The views of a scene show one set of named points, each view turned or mirrored, shifted and resized as a whole, with a little noise and some points left out.

Scene 1
View 1
dega: [ -7.2 -28.1 -33.4  40.0   2.3 -21.5  -7.4   5.0  14.6]
bam: [  2.3 -19.2 -17.1  16.9   5.0 -30.6  -7.6  -1.5  28.9]
ses: [  6.9  -8.9   1.4   8.2  11.6 -35.3   1.5 -12.5  30.0]
nemar: [ 24.2   2.0  -3.6  -9.8  -1.7 -26.8  -2.7   4.5  19.6]
bonur: [ 37.1  12.4  -1.3 -39.2  -9.1 -31.0 -18.0   9.9  44.6]
rul: [ 13.7 -35.0 -16.6  13.8  18.7 -26.2  -3.0  23.1  -4.7]
nos: [  0.4  -8.0   3.3  22.7  10.3 -36.3  12.7 -25.8  25.6]
piv: [ 24.5   5.9  15.2   2.4  10.3 -29.2  22.1  -7.4  -8.7]
maset: [ 30.4 -15.9   4.3 -23.3  13.2 -36.6  -6.9  16.6  21.3]
Nedeb: [ 16.2  -5.0  -6.6   2.0   3.1 -26.6  -2.0   2.2  17.4]
Pono: [ 27.3 -24.0  -9.7 -12.5  12.4 -29.0 -10.1  28.6   9.5]
lim: [ 22.5 -27.3 -32.8  -3.1  -3.0 -17.1 -24.1  43.5  11.3]
View 2
rul: [-36.5 -15.8 -24.6   2.3  15.6 -18.4 -20.4  59.1  28.2]
Nedeb: [ -7.7  -1.3  -3.9   6.6 -18.5  -2.7  11.9  13.1  -5.9]
nos: [-29.6  -6.4 -35.1  -5.2 -46.7  36.5  20.6  27.2 -40.4]
dega: [-67.7  16.1 -70.2  10.7  -9.2 -18.9   0.9  21.1  11.5]
maset: [ 16.2   1.3  38.2 -15.5 -13.6 -16.3   8.0  45.7   4.6]
lim: [-15.8   7.6  -2.0  12.7  12.4 -49.5  -4.0  16.5  33.6]
ses: [-16.7  12.2 -13.8  -6.6 -38.1  14.8  20.9  27.0 -29.2]
bam: [-36.2  24.8 -32.1  -5.3 -24.7 -12.9  13.0  27.7 -12.2]
nemar: [ 13.5  -1.4  16.4   7.7 -19.7  -9.9  18.3   2.8  -8.1]
View 3
Pono: [ -1.7 -41.7  -9.2   7.1 -12.2 -18.0  25.2 -33.9  28.9]
nemar: [-22.4  -5.8 -16.9   7.8 -16.4 -18.6  19.3 -33.7  15.0]
bonur: [-32.2   9.1 -26.6   9.5 -26.2 -45.5  42.2 -39.8  44.2]
rul: [ 11.5 -53.6  -5.6  -3.7  -9.3   5.6   6.1 -32.1   7.7]
lim: [  9.0 -60.4 -42.5 -11.1 -19.0 -18.0  28.9 -43.7  20.2]
nos: [ -9.0  13.3  11.0  -0.4 -17.5  14.7 -10.7 -34.1  -0.2]
piv: [-33.8  -8.6  11.6  27.0   2.3  -1.4   5.0 -11.9  -1.0]
ses: [ -9.8   9.1   1.7  -0.4 -20.8   1.1   2.3 -39.2  11.5]
bam: [  8.2  -6.4 -18.2 -14.2 -26.2   3.8  -1.7 -46.6   7.9]
maset: [-11.8 -23.5   1.6  13.7 -14.5 -21.1  27.1 -35.0  40.3]
View 4
rul: [ -0.3   3.0 -27.1   4.5   7.4 -30.6   1.2   1.8  -9.3]
dega: [ -7.1  33.1 -36.3   3.2  12.4 -11.0 -11.9 -15.0   2.6]
Nedeb: [  2.9  -3.9 -12.7   3.9   0.5   4.3 -16.2  -9.6 -11.2]
Pono: [ -6.7 -22.2 -14.6  10.0   6.5 -13.8  -2.4   3.4 -17.3]
bonur: [-17.0 -40.3   4.6  17.3   0.8  37.3 -24.5  -3.8 -19.0]
piv: [ 34.5  -8.7   1.8  -3.9 -17.4  -6.9 -22.9 -11.2 -15.9]
maset: [ -1.8 -40.1  -2.6  11.1  -1.2  12.1 -10.2   2.4 -23.9]
lim: [-28.3  -9.3 -14.7  23.8  26.5 -21.9  -2.7   1.7  -1.2]
nos: [ 21.8  16.5 -29.1 -12.6 -14.9  17.9 -19.0 -15.2 -13.0]

In a view up to two points have been moved. Name them for each view, in the order of its rows, or write -.
view 1 -> -
view 2 -> lim
view 3 -> -
view 4 -> maset
